Points, in no order, along strands that fork, close into loops and pass close to each other.
In the rows, 128 means zero.
Two points are linked if the straight distance between their rows is under 119. Some points are linked to none.
j_421: [131  81 110 161  95 133 155 122 111  65 142  57 128 128 156  90 128  81
 131 180 106 157 124 165 196 145 163]
j_285: [139 184  93  77 171 139 149 111  72 145 139 168  90 127  99 190 137 140
 169 112 155 147 143 109  70 165  76]
j_400: [148 135 113 125 189 141 197 124 163 120 129 140 111 178 120 174 164  99
 177 122  97 143 137 137 118 178 133]
j_297: [126 145 136  89 177 145 153 129 174 148 152 152 101  97  83 160 146 162
 143  87 144 165 142  86 132 115  88]
j_791: [161 109 151 130 160 116 137 112 141 141 158 172 166 126 104 200 148 111
 125 149 134 102 180 117 156 132  96]
j_451: [153 115 155 147 124 135  96 112 158 155 154 104 168 119  99 104 155 106
 113 110  98 159 161 165 145 103 153]
j_229: [135 144 142 106 122 154 176 150 110  82 129 111 116 114 111 124 112 122
 133 126  93 114  98 118 116 143 108]
j_498: [142 129 148 101 105 123 126 160 117 164 143 166 113 162  89 175 130 142
 148 137 131  79  97  73  90 154  73]
j_782: [127 103 117 131 103  71  66  96 110  81 156 113 153 134 121 152 130  91
 123 171  97 161 138 119 183 180 188]
j_939: [118 122 121  94 118 138 129 179 122 144 137 203 118 114 102 201 140 168
 126 154 135 131 151  80  71 117  35]
j_592: [141 160 134  94 150 118 131 127 117 103 157 143 103 159 125 138  61 153
 183 101 111  86  52  92 118 170 129]
j_746: [116 151  90  87 157 125 140 149  97 148 130 189  79 109 100 198 161 152
 152 131 144 143 156 108  55 131  55]
j_304: [132 103 119 141 140 106 126 116 144 104 187 133 143 109  83 134 171 109
 164 128 100 115 135 139 140 143 124]
j_714: [146 137 130  77 140 109 134 156  89 147 172 190 110 173  69 195 136 144
 160 144 140  84 124  77 110 154  61]
j_859: [111  57 123 144 118 113 142 111 129  64 108 135 150 114  93  83 163 107
 145 113 144 162 186 125 134 108 103]
j_523: [151 145 104 155  85 121  83 138 112 143 138  93 101  94 187  83  88 115
 113 159 140 123 113 177 142 134 203]
j_335: [120 194 117  99 212 170 158 104 116 170  86 165 105 151 134 137 129 161
 167  88 167 138 143 126  81 144 100]
j_288: [120 127 120 111  93 120 135 154 121 140 103 156 150  89 135 124 139 154
 146 108 132  73  96 100  85 127  85]
j_79: [136 101 119 170 150 163 155 126 157  81 152  94 154 152 158  80  95 101
 159 116  90 164 157 197 142 111 129]
j_260: [135 143 145 112 162 143 164 117 155 137 140 124 127  93 103 128 168 149
 124  89 127 127 147 133 121 110 104]
j_593: [ 89 134 166 136  99 136 132 140 147 120  69 100 131 161 145 134 156 127
  50 182  90 152 126 111 139 124 162]
j_722: [139 140 147 153 119 125  70 103 110 200 121  98 163 133 125 151 159  97
  87 163 133 165 171 146 189 139 184]
j_26: [164 113 136 146 173 176 156 129 159 127 146 111 162 171 154  99 126 126
 160 112  75 154 183 221 108 113 105]
j_88: [161 143 153 130 185 150 147 117 154 178 139 128 140 136 112 122 161 138
 154  87 129 112 167 164 111 111 102]
j_320: [133 121 154 158 153 120 127 113 181 150 119 141 114 154 106 162 149  96
 140 135 113 118 134 123 141 137 149]
j_114: [147 114 125 127 111 135 146 156 124  60 153  60  91 129 166 103  99 103
 147 176  93 135 112 154 187 137 160]
j_24: [113 185 128 117 190 180 175 120  96 160  74 163  77 174 140 171 110 157
 142 115 143 133 124 124  61 146  98]
j_264: [122 113 135 104  86 141 175 148 105  76  88  91 104 112 167  65  95 140
 129 117 154  98  80 106 121 122 103]
j_399: [126 112 148 118  77 139 156 140 111  74 111  80  98 108 126  91 110 116
 102 131 122 122  89 108 132 132 130]
j_293: [127 125 151 151  96 135 106 143  90 124 132 129 168 150 112 149  99 100
 134 179  82 104 100 119 146 158 131]
j_983: [129 130 135 157 105 129  81 104 128 169 142  97 159  98 126 111 163 117
  71 134 121 179 165 170 166 103 193]
j_43: [171 141 157 144 205 178 170 115 158 163 139 114 135 181 141 121 144 129
 160  99 107 131 173 194 118 122 112]
j_263: [ 97  96 124 175 101 145 136 112 113  95 107  76 153 120 150  97 141  96
  98 163 108 169 133 167 173 136 173]
j_699: [ 45 108 104 160  59  98  45 140 124 148 105 135 155 100 152 129 134 140
  73 162 146 139 114  94 139 124 129]
j_754: [163 132 127 160 109 137  34 113 107 160 151  91 172 124 155  86  87 101
 124 138 112 170 165 189 153 136 183]
j_967: [165 144 132 126 179 137 145 161 141 110 147 116 108 197 121 130 101 101
 200 151  82 111 106 139 164 152 143]
j_541: [ 80  83 111 144  93  94  73  95 104  92 104  94 143  99 139 102 158 106
  79 156 161 186 184 117 184 142 161]
j_627: [134 134 142 139  95 102  56 125 119 207 143 134 125 114 128 175 163 114
  59 185 159 142 166 121 189 130 156]
j_847: [102 114 117 130 116 111 145 128 164  83 134 114 116  95 112 102 142 102
  82 112 142 158 135 106 157 103 124]
j_257: [121 157 115  90 112 133 151 156 117 153 119 163 122 119 115 152 131 161
 143 102 139  97  89  80  69 150  68]
j_275: [ 65  85 114 123  92 115 128 162 123 108  94 172 145  86 122 128 150 173
 101 143 144 135 134  86 106  84  68]
j_134: [144 117 111 125 168 139 151 114 128  87 185 108 111 148  96  87 130 132
 210  80 109 122 113 166 105 153 118]
j_710: [138 128 115 122 170 108 139 111 150 114 213 133 126 149  75 129 151 117
 186  91 103 114 121 138 134 157 124]
j_45: [133 139 124 141 152 166 166 132 150 104 154  82 120 126 140  77  96 116
 147  94 112 150 117 167 140 113 130]
j_206: [141 143 123 120  72 106  97 136 146 147 114 117 112 109 181 125  97 137
 106 119 142  79  59  98 104 136 139]
j_391: [146 144 124  96 145 133 144 175 132  67 158  76  91 156 142  94  89 120
 188 155  86 122  94 139 185 141 143]
j_176: [120 114 119 131 151 134 141 110 163 106 119 125 147 118 143  44 109 150
 140  44 161 137 142 154  93  82 102]
j_637: [141 158 124 158 147 154 138 130 161 146 160 115 124 137 114 115  92 109
 151  83 111 132  86 142 126 116 141]
j_689: [166 131 136 136 193 174 202 126 103 126  96 144 101 165 161 189 116 127
 178 166  98 128 157 178  82 139 122]
j_546: [ 99 172 102 111 196 154 144 107 162 140 114 151 119 134 125 102 129 152
 178  58 158 143 135 117  97 137 107]
j_22: [181 107 147 143 160 108 144 107 133 126 162 156 165 174 105 202 129  93
 142 159 115  93 151 133 170 158 122]
j_258: [156 135 149 137 188 154 191 101 124 140  91 167 111 159 128 201 144 129
 138 129 124 131 171 147  78 124 125]
j_972: [149 127  96 103 169 155 189 111  84  71 154 100  91 134 108 102 148 130
 215 106 116 142 132 170  90 161 107]
j_784: [172 130 151 158 128 128  64 108 107 168 125  95 155 147 149 143 108  91
 119 174 123 145 153 165 186 151 192]
j_947: [141 104 142 113  97  64  49 114 110 102 155 131 142 122  98 149 126 115
 132 171 103 116 118 100 161 165 170]
j_675: [142 111 147 109 136 129 145 149 114 138 125 193 151 135  92 217 153 129
 123 165 119 124 175 101 117 132  65]
j_350: [111 153 112 122  88  93  50 152 128 207 132 158 137  90 151 151 145 155
  41 172 170 139 155 111 161 108 163]
j_778: [141 129 158 135 134 151 124 118 142 157 125 101 171 121 118  70 142 144
 104  97 108 147 154 183 116  67 148]
j_711: [108 113 114 120  88 137 169 155  92  92  91 121 128 107 152  91 129 145
 138 117 153  83  92 114  82 131  78]
j_356: [ 91 137 108 141  58  95  65 132 118 137  99 134 148  92 182 107 114 135
  56 154 156 115 121 113 130 122 154]
j_77: [155 169 120 106 159 149 176 143  94 107 148 144 133 136  99 145 124 113
 154 116 102 113 128 133 109 154  96]
j_513: [143  97 102 109 146 135 196 144  74  45 126 105  88 146 106  60 128 112
 205 110 144 128 130 140 119 140 101]
j_857: [113 131 108 125 171 158 145 103 167 125 104 117 125 136 163  57  96 161
 185  43 156 145 114 150  86 113 117]
j_680: [128 130  99 141 104 113 134 122 142 112 185 122 134 102 110 103  88 108
 137  77 131 129  72 122 130 113 144]
j_464: [153 134 127 149 100 124 104 138 121 137 152  88  88 118 149 118  90 112
 145 159 105  98  67 152 144 142 186]
j_911: [115 112 157 127 140 142 145 130 127  95  64 155 157 108 111 135 144 152
 106 138 106 139 163 128  94  89 125]
j_667: [179 133 156 111 116  77  68 116 153 132 160 130 103 119 108 158 107 110
 116 142 130 109 120  95 149 147 172]
j_476: [ 86 124 114 118 155 125 159 114 150 106 104 148 144  99 133  80 135 169
 108  68 162 131 142 131  95  58 109]
j_75: [ 92 159 117 124 130 119 138 123 151 159 104 122 142 121 172  84 122 175
  69  97 146 103  89 138 114  59 173]
j_459: [129 149 136 145 133 128 110 131 145 188 107 117 162 119 143  74 133 153
 105 101 133 114 114 160 126  67 162]
j_149: [ 85 126 141 150 102 120 104 151 156 196 105 162 134 127 116 156 137 156
  88 137 136 109  97 101 119  80 131]
j_98: [ 79 117 113 131  91  95 109 139 168 108 123 126  96  93 132 118 142 125
  50 133 152 160 139 102 150  91 147]
j_398: [115 123 164 148 137 150 159 118 137 189 120 157 105 161 125 199 155 145
 107 144 153  65 134 112 113 134  82]
j_500: [ 87 126 119 115 134 131 158 146 132 106  83 170 143  96 104 115 146 163
 113 105 135 140 151 112  88  71 101]
j_524: [ 96  98  91 139 102 106 146 132 159 109 161 141 122  86 101 103 119 128
 124  74 163 149 106 101 137  91 108]
j_639: [140 154 146 123 165 195 176 141  98 136  97 141  80 156 152 168  80 150
 171 146 109 113 115 139  80 143  98]
j_681: [124 164 120  86 116 124 125 116 131 151 150 133 111 153 146 144  88 165
 167  85 143  91  29  66 107 182 105]
j_944: [131  79 108 127 138 117 162 118 118  61 128 124 120 126  88  56 154 102
 176  87 159 135 155 133 118 122  95]
j_60: [113 102 112 129  82  86  71 107 110  72 115  95 136 105 140 132 136  88
  89 171 130 182 163 111 172 176 183]
j_952: [ 99 137 150 131 109 106 100 133 168 141 107 135 116 126 128 161 155 121
  44 158 115 156 145 101 150 113 165]
j_364: [167 169 116  89 172 135 170 133  75 140 152 177 114 174  84 191 128 108
 164 123 138 105 142 117 102 158  69]
j_677: [120 127 151 148  68 116  82 144 139 221 125 142 132 131 146 163 134 151
  80 154 152  87  90  91 126 108 120]
j_131: [101  75 145 153 115 133 145 109 106  68  70 130 171 104 119 103 136 124
 117 135 123 164 165 136 127 100 137]
j_458: [192 108 159 151 139 114  97 102 133 147 140 118 154 180 130 166 115  75
 138 167 120 113 153 147 192 149 170]
j_11: [133 158 111 142  92 109  52 123 100 159 119 122 136  89 177 105 115 123
  78 162 150 121 151 155 149 147 188]
j_393: [158 137 146 102 129  94  95 130 139 118 154 134 104 148 113 141  93 126
 148 128 112  80  81  87 137 148 144]
j_794: [ 87  91  96 154  88  90  55  94  84 123  93 101 147  92 161  62 137 121
  81 138 194 167 173 129 169 116 175]
j_151: [152 148 153 140  98 122 110 134 130 204 110 126 121 123 161 140 107 142
 104 125 150  55  66 116 123 126 136]
j_118: [133 150 100  96  80 110 131 127 135 125 131 113 129 116 188 119  81 149
 138  71 151  98  28  84 110 143 126]
j_471: [ 97 130 136 136  89 136 135 140 120  87  84  78 147 126 157 106 147 101
  55 183 102 164 139 137 177 137 164]
j_417: [ 45  92 122 148  80 109  75 149 151 169 101 153 139 108 146 144 149 187
  60 168 139 136 111  99 123  74 126]

A piece is all that can be reached along the links. How many separate loops has the piece of each point below (a circle has one, a figure eight two, a Y none), and how many tips (points with one link)?
j_114: loops 0, tips 2
j_151: loops 0, tips 2
j_859: loops 0, tips 3
j_784: loops 1, tips 3

A fork is a point with three links, a tip a point with one. Leave the first point through the second and follow the links. Name the first fork or tip that comes.
j_710, j_134: j_500
j_592, j_393: j_794
j_458, j_22: j_364
j_847, j_98: j_967
j_176, j_857: j_258
j_524, j_680: j_297
j_393, j_592: j_464
j_131, j_859: j_304
j_364, j_285: j_784
